A landscape with many peaks, sampled at points; each row gives a point and its height.
From any point a climber takes the steepest step (rise divided by distance) to one of its 2 nearest points. It stops when none of these is higher. Distance is the straight distance between rows; heights are no part of it.
ronot: [97 100 115 80 113 90 134 86 87 97 127 101 106 111 119 96 97 123 100 88 106 86 101 85 110 110 104 89 111 76 103 72 98]  h=287
Kol: [96 99 124 88 81 155 82 103 89 96 90 117 96 96 96 96 113 98 105 109 95 109 96 93 115 86 81 97 102 140 74 119 114]  h=47
ramup: [117 109 86 109 131 63 97 104 113 106 95 90 94 86 113 107 111 96 70 90 107 103 117 94 106 97 107 96 101 88 97 132 110]  h=483
vup: [113 96 81 116 118 75 94 89 120 102 107 102 105 99 97 84 90 98 99 105 103 111 94 118 86 125 110 103 87 72 96 88 99]  h=228
tupal: [113 107 121 111 117 98 102 87 104 100 109 105 112 112 124 102 98 132 109 68 138 80 92 99 138 91 75 105 95 91 125 95 65]  h=127
zuzis: [118 99 106 103 120 94 75 95 122 95 103 96 97 103 117 96 104 94 93 99 110 106 102 103 120 93 93 96 87 88 98 129 83]  h=186
mura: [98 103 105 98 85 114 86 109 93 110 66 81 99 97 69 116 94 92 100 114 103 105 83 112 107 77 79 125 108 130 120 100 83]  h=252
tup: [76 94 114 92 68 133 95 93 102 102 81 108 102 122 93 96 107 82 118 114 83 98 84 102 96 92 99 90 114 118 84 101 103]  h=415
vin: [85 102 108 94 101 107 121 97 80 93 102 95 98 93 90 83 83 103 97 123 87 106 101 87 90 122 97 107 87 113 129 73 99]  h=120
Pomu: [104 97 96 115 107 74 97 82 105 106 106 92 108 119 100 106 88 105 112 92 108 87 84 118 92 118 126 110 99 69 116 76 89]  h=259
sapul: [107 115 97 120 91 116 99 102 99 99 84 111 95 119 81 110 127 114 116 86 88 103 98 112 96 82 100 85 112 118 76 127 95]  h=178
Gozak: [83 92 113 90 99 118 86 86 99 99 84 91 107 104 106 76 96 77 86 122 90 109 88 90 108 106 96 92 101 116 100 97 107]  h=352
terit: [104 93 97 75 96 128 106 103 95 96 89 99 100 76 116 95 85 87 88 124 98 99 110 103 100 95 92 126 64 118 103 112 131]  h=124
tob: [84 89 93 103 77 110 98 103 88 104 105 109 97 109 78 94 98 93 122 110 68 107 100 113 69 103 127 106 94 111 106 60 109]  h=530
Kiroz: [104 101 114 86 101 77 108 96 87 97 103 99 99 104 108 102 79 121 92 93 119 85 98 85 115 120 108 103 122 72 109 96 109]  h=250
Dogaf: [86 103 92 107 107 66 108 110 84 117 97 95 81 83 73 107 111 112 90 99 99 88 96 84 90 99 105 109 109 128 105 98 99]  h=381
gem: [112 108 99 127 114 106 121 89 104 97 115 104 105 106 96 89 102 99 120 100 111 100 90 115 99 107 70 103 80 103 99 72 64]  h=420
napi: [79 99 99 100 82 102 100 98 84 102 80 93 92 111 69 106 97 109 107 118 92 92 79 105 89 99 87 118 112 126 122 95 76]  h=209
sapo: [71 116 89 106 92 86 123 103 91 106 94 109 95 118 75 120 119 129 115 64 97 77 96 112 61 83 117 95 129 100 92 108 100]  h=251
Nemar: [94 100 120 94 78 125 86 85 137 98 100 110 102 118 123 103 95 75 110 102 95 106 83 100 123 87 115 85 103 82 88 104 106]  h=491
guzi: [97 93 83 105 80 92 123 115 86 106 118 109 103 105 90 108 93 86 114 104 88 107 94 105 71 96 131 106 110 81 100 49 112]  h=596
zal: [97 103 89 107 76 122 132 107 75 90 109 121 101 100 78 105 107 140 124 82 106 76 85 97 82 91 97 101 119 106 77 105 96]  h=465
Neba: [92 110 132 93 92 122 110 83 114 90 98 104 108 130 115 92 92 99 110 107 88 108 95 94 123 111 97 90 101 74 117 95 88]  h=486
Poka: [61 114 94 105 105 62 117 102 91 110 86 94 91 107 73 126 105 122 105 69 98 74 97 104 79 83 98 111 128 109 101 92 103]  h=288
varu: [120 104 105 120 98 108 88 95 114 102 68 97 118 96 105 96 83 79 91 94 117 115 103 114 110 103 104 128 107 83 96 119 110]  h=349
Kivi: [98 98 88 90 108 77 91 100 105 101 137 97 81 99 105 116 121 110 105 93 79 83 110 99 96 103 117 61 93 86 92 95 92]  h=507
gabu: [101 92 83 87 100 80 100 113 104 105 141 110 88 110 110 118 116 97 103 96 80 105 114 114 84 98 130 67 100 75 90 69 110]  h=472
Savus: [91 101 105 61 70 122 97 109 86 90 88 108 81 86 81 101 90 112 93 123 73 102 109 84 97 104 107 96 94 128 95 100 136]  h=84
vopun: [108 100 88 109 79 93 129 105 99 99 120 120 99 92 98 109 98 87 121 111 91 110 92 106 83 98 114 88 105 81 79 69 105]  h=649
Vaz: [115 115 86 119 108 84 122 114 104 96 93 100 81 72 85 115 98 85 97 89 98 109 125 101 94 94 97 93 97 107 71 104 127]  h=552
novok: [97 109 100 92 120 65 89 100 108 105 98 79 86 90 106 114 105 104 79 93 96 98 114 84 117 101 124 82 102 88 113 128 108]  h=528
zepi: [103 88 93 85 108 79 69 85 110 98 108 104 108 115 118 86 97 102 80 106 88 118 123 105 97 127 130 82 88 79 105 97 123]  h=611
lodek: [121 110 78 112 88 83 128 108 111 97 109 113 88 75 89 108 88 82 101 98 95 114 110 103 79 103 114 92 94 91 73 79 124]  h=597
tafeb: [75 97 111 75 98 98 143 92 79 101 123 105 105 103 110 97 109 122 110 88 96 69 96 85 100 93 87 89 122 87 92 79 87]  h=323
Nari: [99 101 107 103 81 112 98 102 99 103 91 97 97 136 89 106 116 109 125 98 109 73 90 111 88 80 75 94 116 108 108 123 60]  h=114
podu: [89 85 68 106 116 90 82 90 112 100 104 102 108 81 112 60 114 94 76 120 93 111 108 107 90 120 90 96 76 123 101 94 107]  h=188
fod: [104 107 86 129 106 76 106 99 97 110 92 83 101 100 86 106 90 95 110 90 113 80 83 109 96 102 110 117 100 89 102 78 91]  h=293
fivi: [103 101 115 80 100 86 90 90 96 103 84 114 109 102 119 90 90 102 78 113 108 116 122 88 113 129 103 106 112 81 113 137 118]  h=189
fetag: [82 97 111 83 86 114 111 103 77 93 104 106 92 96 87 86 96 103 102 122 70 107 110 87 92 116 99 88 100 116 103 82 112]  h=101
Guz: [114 93 92 115 115 116 81 95 115 102 76 81 120 89 103 88 93 72 93 100 114 111 97 111 102 87 96 128 93 117 103 107 104]  h=316
nem: [77 100 134 76 102 118 87 78 104 94 79 92 112 130 114 79 91 91 84 120 90 115 88 88 121 113 96 96 108 98 121 95 100]  h=403
Tigik: [121 98 92 87 87 119 117 109 96 82 98 99 90 71 101 94 73 86 96 120 98 101 112 88 99 107 96 114 79 101 96 96 124]  h=139
Tenom: [78 85 101 74 113 57 101 104 85 106 125 91 91 111 96 101 106 121 94 89 97 76 98 81 95 98 118 99 114 90 115 73 100]  h=462
sakol: [104 108 118 88 93 69 89 93 88 110 82 105 106 100 106 114 78 111 86 99 124 101 111 100 112 128 111 118 119 73 119 124 112]  h=216
Dala: [108 94 109 106 111 127 73 90 127 101 101 112 103 114 118 75 113 81 102 107 113 109 89 111 110 92 65 84 85 124 76 95 91]  h=321
Dofo: [93 100 111 93 80 96 92 87 122 98 95 98 105 127 112 112 88 86 113 99 90 112 95 103 109 95 136 91 106 68 105 99 106]  h=438
ror: [131 108 101 120 115 93 94 132 93 104 87 83 113 59 105 114 98 97 87 78 126 118 113 96 105 81 84 133 105 84 98 111 105]  h=364
buz: [118 118 113 108 108 106 107 135 87 104 86 83 100 57 91 135 94 99 101 77 110 114 122 109 98 65 80 125 93 109 94 107 113]  h=334
movis: [117 110 100 93 107 83 88 93 117 97 114 98 88 93 106 123 91 106 100 85 105 96 110 89 118 109 124 84 104 71 96 121 107]  h=595
fem: [114 97 89 93 104 116 114 96 108 81 104 107 102 78 111 72 90 88 86 118 95 119 118 87 100 121 89 94 84 102 88 93 120]  h=153
los: [102 90 75 108 117 92 93 90 112 99 111 103 103 92 95 71 97 90 97 118 85 111 98 120 80 124 97 95 77 99 94 74 100]  h=208
fudun: [98 79 85 100 104 114 109 116 89 103 102 108 105 73 115 81 109 105 79 121 98 122 117 87 101 105 79 91 72 151 107 125 93]  h=147
fiso: [89 111 89 120 90 103 106 104 92 100 93 108 93 117 69 105 127 122 113 87 82 93 93 102 77 98 116 91 119 109 92 113 100]  h=211
Mub: [115 98 116 98 118 112 60 103 130 108 92 97 119 91 134 95 122 82 71 83 116 116 108 103 123 81 91 103 107 97 90 139 116]  h=238
lat: [105 105 111 107 91 126 87 105 106 106 66 73 110 93 83 107 82 73 106 101 108 106 92 122 110 73 93 130 94 120 113 95 105]  h=284
nov: [83 101 126 86 79 136 96 96 102 96 72 93 101 109 93 94 85 80 99 121 92 110 81 95 120 89 79 112 114 108 101 98 93]  h=356
zuket: [81 93 99 96 92 102 132 95 71 96 117 118 106 111 89 97 119 132 121 86 99 68 88 105 76 94 96 89 122 99 85 99 81]  h=382
bapo: [76 90 86 77 97 97 94 103 91 97 143 95 96 108 101 124 120 109 119 79 81 77 109 101 74 95 122 67 105 90 112 97 81]  h=565
luga: [99 95 95 86 106 79 73 97 104 99 118 89 98 120 104 110 96 102 96 88 82 109 118 97 98 113 146 86 93 74 118 91 112]  h=553
rufi: [80 92 98 92 110 60 98 116 82 114 111 97 87 102 87 89 112 113 86 110 92 89 98 80 83 112 117 103 108 109 121 74 99]  h=422
Fuf: [105 107 112 108 91 93 89 92 113 103 74 88 103 116 101 109 84 89 103 100 103 104 90 109 113 102 120 112 108 73 106 108 103]  h=393
Lom: [85 96 106 107 112 95 115 89 86 102 114 94 104 118 97 84 106 101 112 114 84 97 92 106 83 118 100 100 96 98 124 59 84]  h=144
resut: [122 106 112 117 121 95 89 99 114 92 115 101 97 107 119 102 99 111 104 90 124 93 92 101 126 96 82 99 90 87 105 108 66]  h=161
lefa: [114 76 72 112 120 100 114 120 98 98 109 98 105 70 125 86 98 106 81 110 115 124 114 91 93 106 75 112 72 136 119 119 78]  h=130
toka: [92 103 117 102 90 125 111 86 121 91 105 116 104 118 114 87 100 83 116 114 84 111 92 105 112 101 90 78 91 85 86 88 88]  h=566
numon: [77 103 89 108 101 67 111 97 88 115 87 81 96 98 81 110 91 108 105 80 112 72 78 100 95 90 105 122 118 98 111 77 95]  h=329
zot: [105 104 99 119 85 115 104 100 101 97 104 118 96 127 92 104 119 104 132 97 100 87 88 113 92 90 84 89 100 106 83 116 69]  h=143
bibog: [86 105 106 100 86 103 107 101 103 99 96 88 98 120 101 117 100 99 119 91 109 68 78 105 102 88 89 100 116 81 112 105 66]  h=85
Kemu: [115 107 91 123 87 125 108 112 79 90 103 110 95 100 73 114 100 133 130 88 114 84 86 106 93 88 91 116 93 120 93 106 85]  h=616
mafe: [123 97 90 106 119 70 106 109 95 102 100 98 102 80 113 95 101 106 72 102 126 98 104 82 114 111 97 110 108 87 99 126 104]  h=442
namen: [118 96 90 100 121 93 61 90 129 105 96 111 117 95 129 98 108 101 80 91 115 118 125 105 116 106 95 104 96 88 96 153 105]  h=213
mut: [111 95 96 93 103 107 99 99 106 89 88 105 105 86 117 77 93 88 73 121 100 117 113 80 115 117 96 98 104 90 88 121 120]  h=168
kab: [95 90 97 110 117 98 106 92 98 98 99 100 104 91 109 71 108 97 82 121 94 114 106 90 103 115 82 87 76 130 108 104 85]  h=167
Radi: [105 105 122 80 79 151 108 119 83 89 89 116 88 85 93 109 89 114 105 120 92 106 104 94 118 88 81 111 83 124 88 121 115]  h=29
Vekoz: [91 102 105 90 86 128 84 95 87 102 83 104 95 81 84 94 111 104 92 115 90 105 101 97 106 98 101 98 90 143 87 117 125]  h=65
zef: [104 100 103 105 106 139 69 95 121 95 100 108 114 91 132 87 109 69 82 102 123 114 89 103 106 102 74 98 94 119 76 101 118]  h=289
rimad: [105 105 100 108 104 96 103 113 84 108 90 92 89 81 86 107 98 94 95 109 104 97 96 92 102 92 88 111 101 115 94 111 93]  h=340
rinu: [125 111 101 101 98 105 106 129 78 104 94 97 82 65 88 126 94 109 97 95 111 97 115 102 100 79 91 124 84 122 88 116 115]  h=307
divov: [117 106 110 118 115 119 98 88 118 96 100 102 103 120 105 76 105 90 112 111 106 114 98 109 106 95 61 95 80 118 99 84 69]  h=365
Novo: [90 105 101 92 113 66 94 98 97 106 106 77 87 102 99 118 106 109 94 91 99 82 91 87 103 95 118 95 109 91 116 106 89]  h=474
loza: [107 92 81 84 101 85 81 101 115 98 145 105 104 107 102 125 92 108 105 80 89 120 117 105 99 110 142 70 101 69 111 83 106]  h=508
Kes: [73 81 86 67 103 81 99 114 86 107 141 94 99 120 99 118 109 112 105 71 91 74 109 97 81 82 130 89 115 83 113 79 101]  h=510
fesi: [88 103 110 102 100 103 114 89 98 96 100 90 111 125 109 103 99 117 119 79 129 60 78 105 119 87 76 105 106 88 126 86 64]  h=89
vugit: [88 99 97 104 74 115 100 90 106 106 83 104 103 108 85 97 96 78 122 108 80 113 88 113 83 92 121 95 96 117 87 82 114]  h=471
gug: [118 106 88 129 95 108 106 103 88 98 108 106 95 94 81 107 92 101 128 99 110 90 92 112 91 96 84 114 81 117 90 87 82]  h=497
tez: [103 101 119 94 105 129 71 88 136 101 95 111 111 102 134 89 108 73 77 93 113 109 93 104 124 103 95 90 103 93 76 122 124]  h=262
Motuz: [81 94 103 109 92 102 107 93 84 104 99 97 102 124 77 93 109 105 123 115 84 88 87 110 76 109 95 102 106 115 122 83 74]  h=172
Tilab: [113 110 95 115 120 90 106 113 111 102 84 89 98 76 101 106 105 73 77 87 99 118 124 98 108 85 91 99 103 98 75 122 126]  h=512
poz: [129 93 78 110 110 101 105 122 94 97 94 92 112 66 109 98 90 100 76 102 118 114 113 84 101 103 85 133 100 98 113 125 108]  h=399
rekin: [117 97 91 90 111 74 93 99 110 92 116 105 98 98 114 91 96 107 82 102 102 106 118 93 105 132 117 83 98 70 95 109 117]  h=680

Two climbers start at each pair of points below. Name the first point that both come to, or write none.
fem, zuzis -> Kemu
buz, Radi -> none
zef, lat -> none

Call two points neighbours if one is among the 2 nearest of the other. Go from one point of each pair to the other, from neighbour to neighbour, staying as high as possible. Name the lowest point that can't be avoided.
rekin, toka -> Gozak
rekin, vopun -> ramup
novok, bapo -> gabu
Kemu, numon -> bibog
